Points, in no order, along strands that fork and pass close to each other.
Points whose rows are less than 76.5 apart are linked; no others are. Some points are linked to none.
j_19: 33 -25 0 8 22 7 -27 21 12 0 31 26 -19 -12 -5 -1 -20 -1 27 4 27 11 -21 -5 9 22 13 10 -9
j_516: 5 -25 3 22 1 -29 -45 18 -3 14 -7 7 -30 -13 -12 -26 -14 -2 9 25 8 23 -28 18 -27 59 -3 -10 18
j_375: -10 -11 -6 26 -36 -17 3 -8 10 35 46 14 14 0 1 2 9 20 -4 12 15 30 -26 29 11 45 -18 46 2
j_72: 11 5 -16 21 -23 -29 6 4 -6 50 23 22 9 -16 -7 28 22 21 -9 1 9 31 -13 30 10 38 -20 33 20
j_548: -34 -17 12 6 -15 4 16 -2 -9 -20 9 -16 21 5 11 10 -1 -18 -15 11 -9 -29 7 -9 8 -11 4 0 -4
j_381: -48 28 3 19 -48 -23 9 -5 -24 7 -12 -26 9 5 -20 2 16 -3 -39 -24 -20 -19 18 10 9 7 -20 -10 20
j_7: -24 20 -43 -20 -16 3 28 0 -2 -14 -6 5 13 25 7 -13 15 -5 -10 2 -5 19 28 11 -17 1 13 32 -6
j_207: 2 7 -7 24 1 12 -27 27 -6 -12 38 5 -12 4 -2 9 -22 13 12 -32 22 -5 -13 -18 38 4 26 -32 -12
j_877: -17 25 -28 -4 2 4 2 31 -27 -25 -32 -21 -22 9 8 29 6 -10 -20 -4 -22 -18 25 -1 -24 -19 6 -52 10
j_896: 22 -1 -3 18 15 -32 -4 -11 -6 31 -30 -7 -29 13 -9 9 -8 28 -5 17 19 30 -13 4 -23 23 1 -2 28
j_82: 29 -2 0 -31 41 24 -5 -15 40 -45 -2 9 -7 28 9 -40 -28 12 41 -3 16 22 6 0 -2 -8 38 5 4
j_414: -47 -2 11 26 -42 -6 -17 23 -12 -14 53 -7 21 -1 -8 1 -2 -10 -20 -13 -5 -35 -4 -3 37 16 0 -8 8
j_171: 19 22 -3 11 11 -13 -27 12 -5 17 -11 5 -32 -3 -19 -3 -8 17 -1 -14 8 12 -4 2 4 9 6 -32 4
j_380: 5 -14 37 18 30 5 -4 15 -8 -30 30 -14 18 3 -2 4 -40 0 13 -24 34 -34 -5 -16 20 5 17 -20 22
j_792: -36 -8 10 -16 -23 18 -10 -10 11 -43 -6 -3 12 6 24 -35 2 -23 -12 28 -27 -21 -2 -2 -8 -10 9 -16 -32
j_415: -17 25 -7 -19 -35 9 -3 -21 17 21 -1 14 12 -9 12 -8 29 2 -17 37 -38 15 -4 14 -9 -14 -30 20 -36
j_369: 34 19 -15 -24 23 -1 -1 25 9 13 -27 28 -20 -21 -21 10 17 2 -5 8 -14 -5 10 16 -9 -14 -16 -8 1
j_632: 26 2 -28 3 11 14 5 -1 5 9 33 21 -8 -6 11 40 2 11 15 -18 12 17 -4 -20 36 -12 16 6 -25
j_118: 36 18 -32 1 10 -8 7 -20 -1 39 1 18 -8 12 15 25 5 45 3 3 23 58 -10 7 -1 10 6 30 14
j_11: -33 -18 -1 19 -26 -7 -17 -4 10 -15 5 -17 -4 22 26 -37 -12 1 -5 12 3 11 -19 -1 7 25 14 -15 -11
j_978: -16 -24 19 -3 -4 4 -24 36 10 -27 49 26 27 -19 -29 -25 -14 -20 7 -6 10 -25 -5 13 15 22 13 15 -4
j_245: 25 9 17 5 43 -4 16 5 -11 -11 -29 -19 -7 8 -21 13 -27 13 4 -28 20 -13 9 -14 -3 -19 11 -24 24
j_692: 30 -17 39 -3 34 -7 27 -18 2 24 -40 -12 -6 -19 -20 23 2 -2 2 9 9 -18 -4 5 -25 -19 -30 9 26
j_372: -14 31 -31 3 -39 -1 -12 -8 19 26 -3 16 -13 -5 25 -10 30 7 -15 27 -32 34 -5 20 -6 19 -30 -2 -30
j_16: 9 16 36 10 -6 14 -13 -18 11 21 33 8 14 -24 -28 -6 -2 5 4 -28 7 -17 -13 -16 36 -16 -17 11 -22
j_860: 12 10 7 5 0 -1 3 14 -11 17 15 3 7 -23 -16 43 16 -12 0 -33 -17 -29 7 -26 35 -28 -16 -14 -9
j_886: -20 2 -32 -15 -13 -10 6 42 7 -24 22 25 23 7 -16 -8 7 -3 -15 -1 -8 -11 16 18 16 10 17 9 -5
j_292: 8 -25 39 4 -1 -23 -17 16 -11 15 -2 5 -5 -30 -41 9 -3 -23 -1 -7 2 -24 -7 17 -8 23 -27 9 31
j_85: -5 27 -42 18 -27 -1 27 -25 -14 39 -3 1 -5 -8 32 45 40 5 -14 6 -13 31 4 -6 -3 7 -28 18 -15
j_815: -28 43 -18 2 -38 1 -18 -8 8 8 9 -1 7 17 -4 -39 5 17 -7 -23 -15 14 4 3 22 -5 2 -17 -31
j_980: 26 -22 44 18 20 0 -6 -15 1 29 19 4 -1 -25 -16 15 -17 -4 15 -6 30 -5 -17 -12 10 7 -17 21 4
j_981: -20 39 -23 -14 -9 -7 10 -15 -9 -4 -26 -27 1 46 -8 -55 -17 27 4 -24 12 35 23 12 -20 -1 26 8 20
j_126: -5 -8 -43 43 -4 -24 -10 29 -8 -3 12 -1 -22 25 2 13 -12 12 1 -2 24 12 -10 -4 4 52 27 -24 19
j_283: -2 18 -25 6 -33 -27 15 5 -6 42 17 26 14 -22 -12 31 44 12 -19 -1 -24 15 -1 25 9 26 -32 25 9
j_664: -13 -17 41 1 -5 -17 26 -45 -11 -8 -25 -33 24 27 -11 -39 -22 9 -2 -1 23 -5 2 8 -23 -12 6 23 24
j_776: 38 5 30 -4 18 6 -5 -34 14 34 -26 -1 -19 -10 10 0 -7 20 0 23 3 27 -23 2 -18 -17 -26 7 -5
j_257: 15 18 8 20 3 -30 6 -26 -14 40 -24 -10 -13 10 -22 -2 -6 32 -7 -13 22 23 -4 8 -4 3 -6 6 19
j_570: 3 -25 23 -38 15 23 28 -15 13 -49 -30 6 28 -9 11 -29 10 -20 10 19 -11 -38 8 7 -30 -16 -2 3 0
j_961: -53 -2 14 2 1 5 9 -7 -36 -51 -2 -45 11 19 36 2 -16 -11 -20 11 -11 -25 6 -5 -20 -13 7 -42 20
j_831: 14 2 -6 18 4 -27 -13 18 -6 23 26 16 -2 2 -36 -11 -16 23 6 -23 32 15 -5 16 13 30 13 15 20
j_593: 10 10 -20 -17 14 30 -10 15 17 -35 3 12 -11 8 15 0 -7 -6 5 -2 -7 -6 13 -19 14 -24 22 -24 -29
j_805: -14 -1 -12 -21 10 20 44 2 -28 -5 -36 -31 2 3 17 38 20 -30 -8 -2 -19 -19 27 -26 -26 -45 -4 5 7
j_762: 29 32 10 -2 7 -13 -24 -23 9 52 -19 -8 -14 14 -1 -37 -19 47 14 0 1 60 -27 19 -5 5 -11 4 11
j_862: 17 -29 -17 -7 6 -18 20 31 1 28 34 35 21 -11 -13 32 25 -7 -8 9 2 6 3 15 16 21 -2 51 10
j_925: 42 38 -16 -19 9 13 -9 -24 13 39 -20 11 -8 3 15 8 2 49 1 15 1 64 -8 16 -15 -16 -5 23 4
j_86: -12 -1 16 27 12 5 -14 30 -25 -26 47 -17 7 4 6 23 -34 0 7 -28 17 -28 -5 -20 36 -7 16 -37 10
j_941: -30 15 24 10 -18 -3 -7 15 -8 -17 38 -5 34 -5 -29 -15 -13 -1 -15 -25 -3 -36 5 6 37 -9 6 -5 6
j_307: -12 -13 -24 -19 17 11 18 45 -16 -38 5 -3 17 7 20 25 7 -22 -12 5 -17 -31 22 -8 5 -26 15 -15 8
j_449: 24 -6 42 -6 38 23 12 1 22 3 1 1 18 -31 -14 14 -1 -17 15 -11 5 -36 0 -20 18 -17 -28 6 -7
j_535: 24 -6 -5 -13 -6 24 -1 -10 24 23 34 31 6 -19 21 25 12 11 8 30 -4 18 -19 -4 19 -10 -9 38 -30
j_329: -3 -7 45 12 -9 -34 -13 -4 -15 22 -21 -15 -12 -13 -43 -11 -10 -2 -10 -10 6 -15 -8 18 -14 19 -22 -8 37
j_865: 17 -9 -24 -3 32 8 2 -20 -1 -23 -33 -22 -35 31 33 11 -23 9 20 7 18 22 3 -32 -25 -9 35 -24 10
j_923: -3 -16 -13 18 -11 -20 0 10 -11 8 -24 -8 -28 -1 15 43 14 -21 -9 15 -17 -12 3 -6 -7 1 -15 -21 8
j_968: 3 -19 -40 42 -21 -17 7 8 -4 24 44 14 -14 6 20 43 14 11 11 -2 19 24 -17 -6 23 40 4 8 -7
j_376: 6 44 -10 -2 -5 0 14 -32 -18 29 -10 -3 2 0 -16 7 12 25 -9 -35 2 16 18 -2 15 -29 -8 4 -10
j_490: -11 -8 46 -6 6 23 -7 -10 15 -33 -16 -6 15 -24 0 -23 -7 -26 0 11 -12 -44 -2 -6 -8 -14 -13 -25 -12
j_627: 37 9 33 -13 11 11 2 -25 11 37 0 14 13 -22 0 13 -4 24 0 19 11 25 -19 13 -3 -12 -25 35 1
j_642: -16 2 41 -9 -2 17 2 2 13 -36 35 -3 49 2 -22 -39 -28 -5 5 -19 8 -35 2 -5 25 -10 9 10 -3
j_797: -25 19 4 4 -11 -8 -5 3 -15 -19 -29 -24 -15 8 -3 -6 -2 -2 -24 -1 -13 -14 13 5 -13 -9 1 -46 7
j_994: -6 -1 -49 0 -13 2 -18 47 14 -25 9 24 -17 -1 15 8 15 -13 -8 12 -15 -4 7 9 4 14 13 -32 -19
j_901: 16 8 -21 1 -2 -16 18 -9 -1 29 4 17 7 4 -3 17 10 25 -8 9 12 37 0 22 0 16 -10 39 12
j_373: -13 6 2 -17 -14 6 27 -15 -4 5 -17 -2 14 -7 -7 14 26 -14 -19 12 -26 -15 17 -5 -3 -28 -14 26 -16
j_698: 14 -36 2 -32 24 28 21 34 16 -25 -1 3 27 -20 10 17 32 -35 8 20 -26 -50 13 -19 11 -30 -13 6 -9
j_65: 14 -38 5 14 15 -20 -24 1 7 -6 -11 6 -24 1 6 -23 -17 1 14 25 16 8 -22 -1 -28 39 12 -18 11
j_615: -8 -23 -1 -1 12 -25 -4 28 -10 -39 5 5 10 15 -9 -25 -20 6 1 8 19 -13 0 24 -17 31 33 -11 38
j_572: 24 40 33 -15 13 2 -31 -9 23 24 3 10 3 -5 -32 -56 -20 23 18 -18 0 20 -9 18 5 -9 -16 -6 -15
j_152: 13 37 14 -12 -4 9 11 -24 6 26 13 12 18 -16 -30 -3 12 17 -2 -25 -8 -3 6 -5 26 -33 -17 18 -19
j_26: -6 9 -41 45 -33 -4 -5 1 -2 26 45 14 -18 -10 22 39 26 8 6 -20 -1 23 -21 -10 36 24 -3 -17 -30
j_28: 8 21 18 -25 -4 20 -23 13 30 1 35 36 19 -24 -30 -24 4 0 8 -4 -15 -7 -2 9 19 -11 -10 14 -38
j_832: -9 30 -29 -14 -7 -8 -1 -19 10 10 -9 -19 -2 50 7 -54 -15 34 22 -12 9 60 10 14 -4 9 22 21 6
j_163: -23 -34 14 36 -18 -2 -36 1 5 6 28 -10 -17 7 11 -40 -28 0 14 4 17 16 -37 -5 16 44 12 -6 -13
j_753: 5 38 -17 -6 -18 14 15 -43 -7 37 -5 1 -1 -9 23 25 27 16 -15 9 -11 32 0 -7 -3 -24 -22 29 -24
j_310: -29 26 -39 6 -23 2 -22 40 2 -28 1 4 -12 9 7 -7 9 -7 -24 2 -26 -4 10 11 4 13 10 -54 -12
j_41: -29 -44 31 5 -22 0 12 -37 0 -14 -6 -13 11 -1 24 7 13 -31 -7 34 -12 -28 -6 -18 -8 -6 -14 9 -12
j_295: -46 29 -4 32 -29 -20 10 0 -36 1 -7 -45 6 22 -17 -6 -6 17 -31 -32 3 -13 15 15 4 9 0 -17 45
j_298: 6 8 -28 -34 12 1 14 43 1 -15 1 24 26 -5 -28 3 19 -7 -12 -13 -23 -17 30 15 12 -16 10 11 -2
j_437: 31 -15 -32 9 17 -18 18 4 -16 27 -16 -1 -19 5 21 64 16 5 9 11 9 13 3 -18 -3 -12 -9 9 6
j_747: -5 -28 11 -14 17 34 24 -13 9 -42 10 -9 30 4 31 12 -8 -24 10 7 0 -29 8 -32 13 -29 14 14 -16
j_810: -33 -20 30 5 11 -7 15 1 -34 -44 15 -34 19 15 12 2 -29 -3 -11 -3 9 -34 5 0 -7 -1 13 -30 40
j_409: -4 9 61 15 -6 -10 -21 -22 -8 17 -17 -26 -3 -11 -34 -35 -18 5 -4 -26 4 -20 -9 5 5 -5 -24 -22 14
j_830: 3 -3 -36 15 2 -24 1 24 -7 -7 14 9 -5 20 -13 -2 -15 20 2 -12 28 13 5 10 10 30 35 1 23
j_198: -17 39 -37 28 -43 2 9 -33 -3 30 -15 -6 -17 9 35 16 35 -3 -22 12 -24 39 0 -1 -14 19 -35 3 -24
j_734: 16 -28 7 -14 11 5 12 22 5 10 2 6 8 -26 1 42 30 -30 0 14 -26 -30 2 -12 10 -22 -25 13 -8
j_460: 36 0 6 -9 25 -19 -8 -3 6 30 -26 13 -14 -7 -13 -6 -11 26 6 29 14 38 -21 27 -33 17 -7 15 23
j_949: 21 2 -10 -16 13 15 -8 -3 22 -2 -11 15 -20 -5 17 -2 -2 -4 5 20 -4 7 -1 -1 2 -18 2 -12 -26
j_539: -22 10 0 -17 -1 26 31 9 -21 -17 7 -18 33 -2 1 19 16 -23 -20 -21 -33 -34 29 -28 17 -43 5 13 -13
j_602: 1 -41 39 -12 8 -26 18 29 -12 -2 -11 -4 20 -27 -41 14 10 -27 -10 -8 -13 -41 6 21 -16 6 -18 12 45
j_617: 22 13 -34 -44 13 8 4 42 17 -9 -12 39 1 -16 -22 -2 31 -9 -8 14 -26 -11 20 22 -1 -21 -5 2 -9
j_52: 1 -18 16 8 -3 0 -27 39 -10 6 49 29 11 -30 -49 -6 -8 -14 8 -25 11 -17 -2 13 20 32 1 19 6
j_424: -5 28 -35 14 -15 -6 12 -12 -22 20 -3 -5 -7 13 2 20 12 15 -11 -26 3 15 17 -8 11 -3 9 -3 -3
j_401: 2 -6 55 -16 -3 -1 18 -42 12 5 -35 -6 16 -13 -17 -29 8 -7 -4 18 -14 -16 -10 14 -31 -21 -37 16 -3
j_682: -11 -15 26 -12 -11 10 -13 27 11 -23 30 18 25 -30 -23 -7 5 -33 -8 3 -23 -47 -2 3 19 -1 -3 8 -12
j_185: -24 5 -26 -14 0 13 34 -4 -27 -10 -50 -31 -14 16 21 20 17 -23 -14 9 -9 -5 25 -11 -49 -23 9 -5 3
j_801: -16 29 -43 -37 3 37 22 5 1 -30 0 -1 3 19 26 3 3 -17 -1 -15 -2 11 36 -20 1 -31 41 20 -16
j_670: 13 -75 19 9 19 -13 -1 16 -3 -20 3 5 -4 -14 30 30 0 -32 26 34 12 -32 -17 -13 -23 18 0 -2 17
j_109: 18 21 29 -7 18 -7 -24 -21 12 22 -27 -9 -14 10 -9 -55 -28 24 19 -3 0 32 -18 9 -5 -3 -4 -6 -5
j_379: 8 -30 53 -3 26 9 -14 0 10 -28 -6 4 9 -36 -10 -21 -15 -27 18 1 8 -43 -9 0 -23 17 -20 -19 8
j_599: 11 -65 -16 -6 16 -10 9 21 9 -23 13 17 3 -6 24 22 4 -21 15 37 13 -12 -6 -2 -9 18 17 15 6
j_491: -10 -6 20 6 -24 -10 9 -17 -3 27 5 0 7 -17 -5 31 26 -12 -17 8 -18 -13 -3 -8 12 -4 -29 21 -7
j_205: 22 20 -10 -32 29 24 8 -34 16 -11 -35 -7 -20 21 15 -20 -10 8 12 3 1 31 15 -3 -19 -28 14 9 -8
j_623: -5 29 -36 -36 -11 17 15 -8 15 -5 37 27 21 16 -7 -7 11 16 11 -23 -5 30 24 5 25 -16 25 45 -19
j_224: 17 -18 38 1 32 -4 -16 11 8 -14 6 13 6 -21 -33 -23 -23 -11 18 -12 24 -21 -3 9 -10 23 2 -1 18
j_398: -18 24 -44 -19 3 35 -2 7 -2 -41 3 -5 -11 23 31 -1 -7 -5 -4 -9 -2 9 22 -17 4 -19 37 -20 -20
j_851: 24 19 26 -19 21 15 13 -16 21 1 0 7 22 -1 -26 -19 -10 11 10 -19 15 -4 12 1 10 -22 -8 21 -9
j_101: -9 7 1 -6 8 19 41 -2 -35 7 -9 -30 23 3 10 49 18 -20 -7 -31 -14 -25 24 -41 5 -49 3 14 -5
j_208: 12 29 -32 -17 4 8 6 -30 12 13 -4 -2 -14 39 18 -18 -6 32 14 -1 15 67 11 7 -7 -1 24 35 5
j_412: 19 -31 -10 8 25 -9 -8 -13 6 -22 -11 -6 -24 23 28 -4 -26 10 21 22 23 15 -17 -20 -15 13 32 -17 4
j_546: -21 -16 5 9 1 -20 10 -26 -16 -24 -41 -34 -2 36 15 -42 -17 14 -3 10 9 12 -1 3 -37 20 17 -11 29
j_235: 3 -3 44 -8 12 0 16 -10 12 -13 4 1 35 -4 -31 -21 -16 -4 1 -16 8 -29 6 4 14 -12 -3 23 6
j_278: 25 -5 35 0 49 11 10 1 7 -16 -42 -15 -15 -13 -12 4 -15 -4 12 -11 12 -31 1 -8 -20 -14 -8 -37 19
j_5: 16 -36 -2 4 8 -11 -11 47 -4 15 44 38 13 -32 -29 21 7 -21 7 -4 5 -8 -5 12 14 34 1 33 7
j_2: 5 -23 52 22 25 5 -12 -3 -3 -22 25 -11 23 -11 -23 -30 -42 -3 19 -21 42 -25 -9 -5 8 20 11 2 23
j_413: -5 -5 -31 -6 -1 -11 5 41 -18 -3 -40 -9 -25 -6 8 47 27 -21 -8 12 -29 -23 14 -2 -21 -16 -13 -39 15
j_584: -30 34 -44 7 -33 3 -8 13 6 -12 8 7 -3 17 7 -18 12 4 -19 -8 -20 12 15 8 10 12 8 -19 -26
j_917: 38 25 -5 -35 13 18 12 -19 10 30 -19 15 14 -7 8 17 13 28 -7 21 0 42 1 17 -16 -31 -15 42 7
j_674: -1 -57 -13 -11 3 9 -13 22 18 -43 17 25 0 -6 33 -7 -1 -22 19 40 5 -17 -15 -1 -10 20 24 -6 -15
j_478: 9 -24 17 17 11 -30 -28 8 -6 17 10 10 -9 -3 -33 -34 -22 11 13 4 31 18 -18 22 -13 46 6 17 31
j_60: 2 -20 -4 17 -18 -23 -24 14 -2 24 0 11 -30 -19 5 36 11 -17 -4 20 -8 -4 -17 1 -6 25 -19 -12 0
j_742: -7 9 46 -7 -9 15 -21 -17 24 -3 -1 4 10 -19 -15 -36 -3 -15 -2 10 -18 -30 -11 -3 4 -17 -29 -12 -30
j_405: 1 22 -35 -9 19 15 7 -5 -14 -15 -41 -19 -36 27 25 14 -8 3 -1 -8 9 21 18 -23 -24 -21 28 -21 0
j_333: -4 38 -6 -2 -26 -19 -12 -10 2 29 2 6 3 7 -20 -31 10 24 -7 -15 -9 26 3 25 10 0 -15 2 -9
j_910: -1 -19 -2 -33 17 40 29 3 2 -40 -10 -9 24 -9 26 12 14 -36 2 19 -23 -35 20 -29 -1 -42 -2 10 -21
j_63: 2 1 -19 -7 -3 -7 -19 9 14 -7 -25 8 -26 4 12 -20 7 -1 -4 30 -14 7 -4 8 -19 2 0 -26 -16
j_48: -8 23 -13 -34 2 36 -2 -28 19 -26 -14 -4 -7 25 22 -37 -6 -3 7 -2 -12 24 15 -8 -6 -28 21 8 -29
j_255: 38 -20 7 18 48 15 -26 30 7 -5 21 16 -18 -21 -15 18 -29 -9 33 -12 32 -10 -8 -20 5 16 4 -15 -1
j_746: 1 44 -22 -3 -5 -15 -18 -16 7 34 -13 -13 -14 32 0 -58 -13 50 22 -17 -3 61 -11 13 5 5 6 0 -2
j_210: 31 -22 24 -8 48 9 42 -3 0 -5 -56 -21 -3 -11 -9 27 3 -9 13 -3 6 -27 10 -8 -29 -29 -22 -14 26
j_657: 11 -48 31 -18 17 -14 17 16 1 -5 -31 4 4 -34 -16 16 18 -36 3 21 -18 -43 -2 15 -26 3 -27 4 32
j_523: -33 28 5 14 -54 -20 -16 1 -10 20 -8 -8 -10 -18 -16 16 23 -10 -28 -17 -36 -19 2 2 12 6 -33 -30 2
j_366: -26 -1 19 3 -47 -15 -8 -1 0 11 11 0 4 -21 -18 9 24 -19 -25 0 -33 -32 1 3 16 0 -31 1 -5
j_973: -11 15 -30 -38 -5 40 19 -25 9 -12 -14 -3 -8 13 34 -1 16 -22 1 15 -12 12 22 -20 -13 -35 14 25 -32
j_193: -19 26 -22 -27 15 28 19 -7 -25 -29 -48 -27 -21 21 22 -4 -5 -12 -9 -2 -6 0 24 -13 -46 -28 26 -23 6
j_710: -35 -7 -18 17 -39 -10 -9 27 9 -14 41 14 11 4 -1 -4 5 -10 -11 0 -7 -12 -4 7 20 33 8 1 -10
j_735: 33 -11 29 -18 17 -1 -17 -16 15 22 -32 13 -12 -19 5 -20 6 9 6 49 -3 24 -26 27 -42 4 -26 4 8
j_228: -10 36 -45 33 -30 -1 -5 -18 -9 21 26 2 -9 1 14 14 25 19 -4 -38 -1 24 0 -9 31 5 5 -21 -23
j_705: 41 -32 46 10 32 -9 3 -14 0 33 -11 1 -4 -29 -2 34 -8 -6 14 19 19 -4 -21 -7 -12 4 -34 23 18
j_924: -23 -17 -24 -6 -28 3 4 -5 27 -20 27 16 15 21 18 -23 3 -5 1 23 -1 17 -5 7 7 16 15 25 -26
j_809: 12 40 -16 -8 -10 9 -6 -30 6 42 -26 2 -13 5 27 2 16 28 -12 21 -12 59 -9 11 -18 -11 -20 8 -14
j_10: 27 -27 -25 4 17 2 -18 9 22 9 26 25 -30 11 20 3 -16 19 19 24 27 45 -34 2 4 34 23 15 -5
j_483: 2 -37 40 -12 4 -2 25 -32 3 -3 -22 -6 15 -14 5 5 5 -20 -1 29 -4 -25 -4 -1 -22 -13 -20 23 1
j_606: -8 2 22 -18 -3 20 11 12 9 -16 18 3 39 -26 -17 8 14 -21 -14 -9 -36 -45 12 -21 29 -33 -11 8 -21
j_142: -19 1 -3 -5 -13 12 -31 -2 20 -19 -18 1 -20 5 34 -34 3 -15 -6 27 -30 0 -3 1 -3 -11 4 -37 -41
j_857: -31 30 -7 13 -10 -21 11 -6 -24 -9 -21 -36 8 40 -25 -36 -15 27 -15 -23 15 10 17 22 -14 4 18 -9 34
j_719: -34 -2 -30 3 -10 -19 5 -5 -6 -37 -23 -24 1 49 27 -56 -18 12 3 14 3 27 5 15 -31 34 33 -13 24
j_302: -26 18 8 -15 -11 7 13 -10 -12 -12 -33 -15 8 10 -12 -15 8 -8 -20 3 -19 -16 16 8 -19 -26 -2 -6 -4
j_214: 28 -13 29 26 29 8 -15 17 -1 15 27 5 -3 -26 -20 29 -20 -11 23 -27 30 -17 -10 -23 24 5 -9 -3 -3
j_930: -4 -18 -21 12 -18 -8 -35 42 11 4 16 28 -26 -22 6 22 16 -24 -4 19 -15 -12 -9 9 3 26 -7 -20 -18
j_761: 11 -31 -31 39 -5 -32 -1 21 -3 21 21 8 -21 10 7 34 -4 12 9 12 29 22 -15 -2 3 53 10 9 18
j_812: -5 -21 -11 -10 30 9 37 0 -26 -36 -25 -19 8 23 19 15 -14 -6 3 2 12 -10 19 -12 -29 -17 31 -2 29
j_148: -13 -16 7 24 -35 -1 -7 -6 8 29 59 15 17 -14 -7 4 6 6 3 -2 16 9 -25 0 35 25 -5 37 -24
j_359: 8 10 11 4 14 18 -30 33 13 -22 35 15 2 -8 -27 -27 -29 1 14 -26 21 -9 -7 -3 30 6 21 -19 -7
j_121: -33 -35 40 9 -13 -12 11 -5 -22 -29 0 -25 20 3 11 8 -9 -20 -16 9 -5 -44 -1 0 -9 3 -2 -11 32
j_607: -23 -22 27 24 -12 -17 9 -41 -20 -8 -36 -48 -8 22 21 -11 -16 0 -7 13 5 -4 -6 -6 -27 1 1 -21 18
j_305: 10 37 -8 -7 -22 -20 -8 1 0 42 6 24 2 -25 -24 6 31 21 -14 -8 -19 16 0 28 7 5 -26 8 0
j_448: 1 16 49 10 -7 5 -38 -10 7 7 -10 -11 -16 -25 -22 -19 -8 -12 -2 -12 -12 -23 -11 -6 9 -9 -25 -39 -14
j_308: 13 5 -29 19 -4 11 -14 26 -2 1 36 15 -16 -8 12 41 4 4 14 -31 5 -5 -3 -25 37 -13 16 -31 -31
j_73: 9 -25 3 -6 25 15 27 -25 -5 -21 -16 -16 2 16 33 22 -11 -15 15 11 15 -6 7 -28 -8 -27 14 7 -2
j_219: -7 -32 6 -19 1 16 -9 -9 22 -43 3 14 6 5 29 -28 -5 -17 10 30 -6 -14 -7 1 -6 -1 16 -8 -19
j_592: -25 13 -42 27 -36 3 20 -10 -22 21 21 -5 6 -4 33 60 39 -15 -7 -19 -23 0 9 -38 18 -6 -12 -1 -28
j_90: 0 16 -6 30 -13 -29 -33 3 -3 29 -15 -7 -33 8 -8 -26 -8 24 -2 -6 -5 25 -18 7 0 35 -6 -29 4
j_983: -19 -32 8 40 -37 1 -31 -1 4 22 55 3 -7 -5 3 -13 -8 5 12 -1 20 18 -42 4 27 46 2 18 -21
j_106: -44 0 -20 7 -18 -4 -14 9 3 -41 8 -17 7 38 24 -58 -15 9 -6 8 -4 12 -3 12 -1 25 29 -32 7
j_328: 10 21 20 1 8 10 -31 3 22 8 29 8 3 0 -25 -53 -24 18 22 -32 18 12 -16 0 30 -2 8 -1 -17
j_462: -31 35 -24 34 -42 -14 20 -23 -25 18 -6 -18 -1 14 1 7 22 1 -23 -26 -3 9 17 0 5 10 -12 -2 4
j_758: 16 14 29 17 5 -25 12 -27 -19 44 0 -10 6 -10 -42 6 -7 22 -6 -34 26 0 0 5 16 -7 -17 19 26
j_18: 33 -4 -34 -20 14 12 8 5 12 18 34 36 6 -16 11 40 13 16 7 3 1 25 1 3 21 -5 6 34 -12
j_520: -45 -10 23 2 -15 7 17 -41 -32 -26 -33 -45 1 25 28 -18 -4 -13 -22 10 -7 -16 7 -6 -38 -10 6 -21 7
j_650: 19 -55 17 5 22 -1 8 27 0 -4 4 -2 6 -20 12 42 6 -35 22 13 0 -40 -5 -24 0 -11 -17 3 5
j_526: 4 7 -11 -1 30 -6 22 15 -28 -23 -21 -23 -1 25 -10 20 -20 8 -3 -19 14 -7 19 -7 -13 -13 32 -23 34
j_748: 38 23 -14 -5 32 -4 -8 21 -1 11 -27 13 -29 -12 -25 20 2 12 5 -19 1 -3 7 -3 2 -19 -2 -31 3
j_247: 29 21 -18 -42 31 28 13 -35 24 -5 -12 4 -12 31 18 -8 -8 18 25 2 12 54 20 -1 -9 -20 30 47 5

A fork is a point with three links. Follow the links from the first point to the second and name the forks in between, in order.
j_805, j_235: j_424 j_152
j_380, j_670: j_207 j_832
j_118, j_376: j_72 j_381 j_424
j_462, j_18: j_381 j_832 j_207
j_381, j_460: j_72 j_925
j_16, j_490: j_152 j_424 j_381 j_832 j_207
j_809, j_26: j_925 j_72 j_381 j_424
j_448, j_152: j_207 j_832 j_381 j_424
j_398, j_412: j_832 j_381 j_424

A fork is a point with three links, a tip a point with one. Leave the first point through the second and follow the links. Name the first fork or tip that comes.
j_602, j_292: j_207
j_412, j_865: j_862
j_949, j_593: j_832
j_877, j_413: j_72

Follow the links from the first point to the second, and from the first to the third. Name the last point that the two ways share.
j_746, j_748, j_478: j_424
j_372, j_333, j_896: j_925
j_650, j_373, j_109: j_832
j_118, j_228, j_762: j_381
j_523, j_642, j_805: j_424
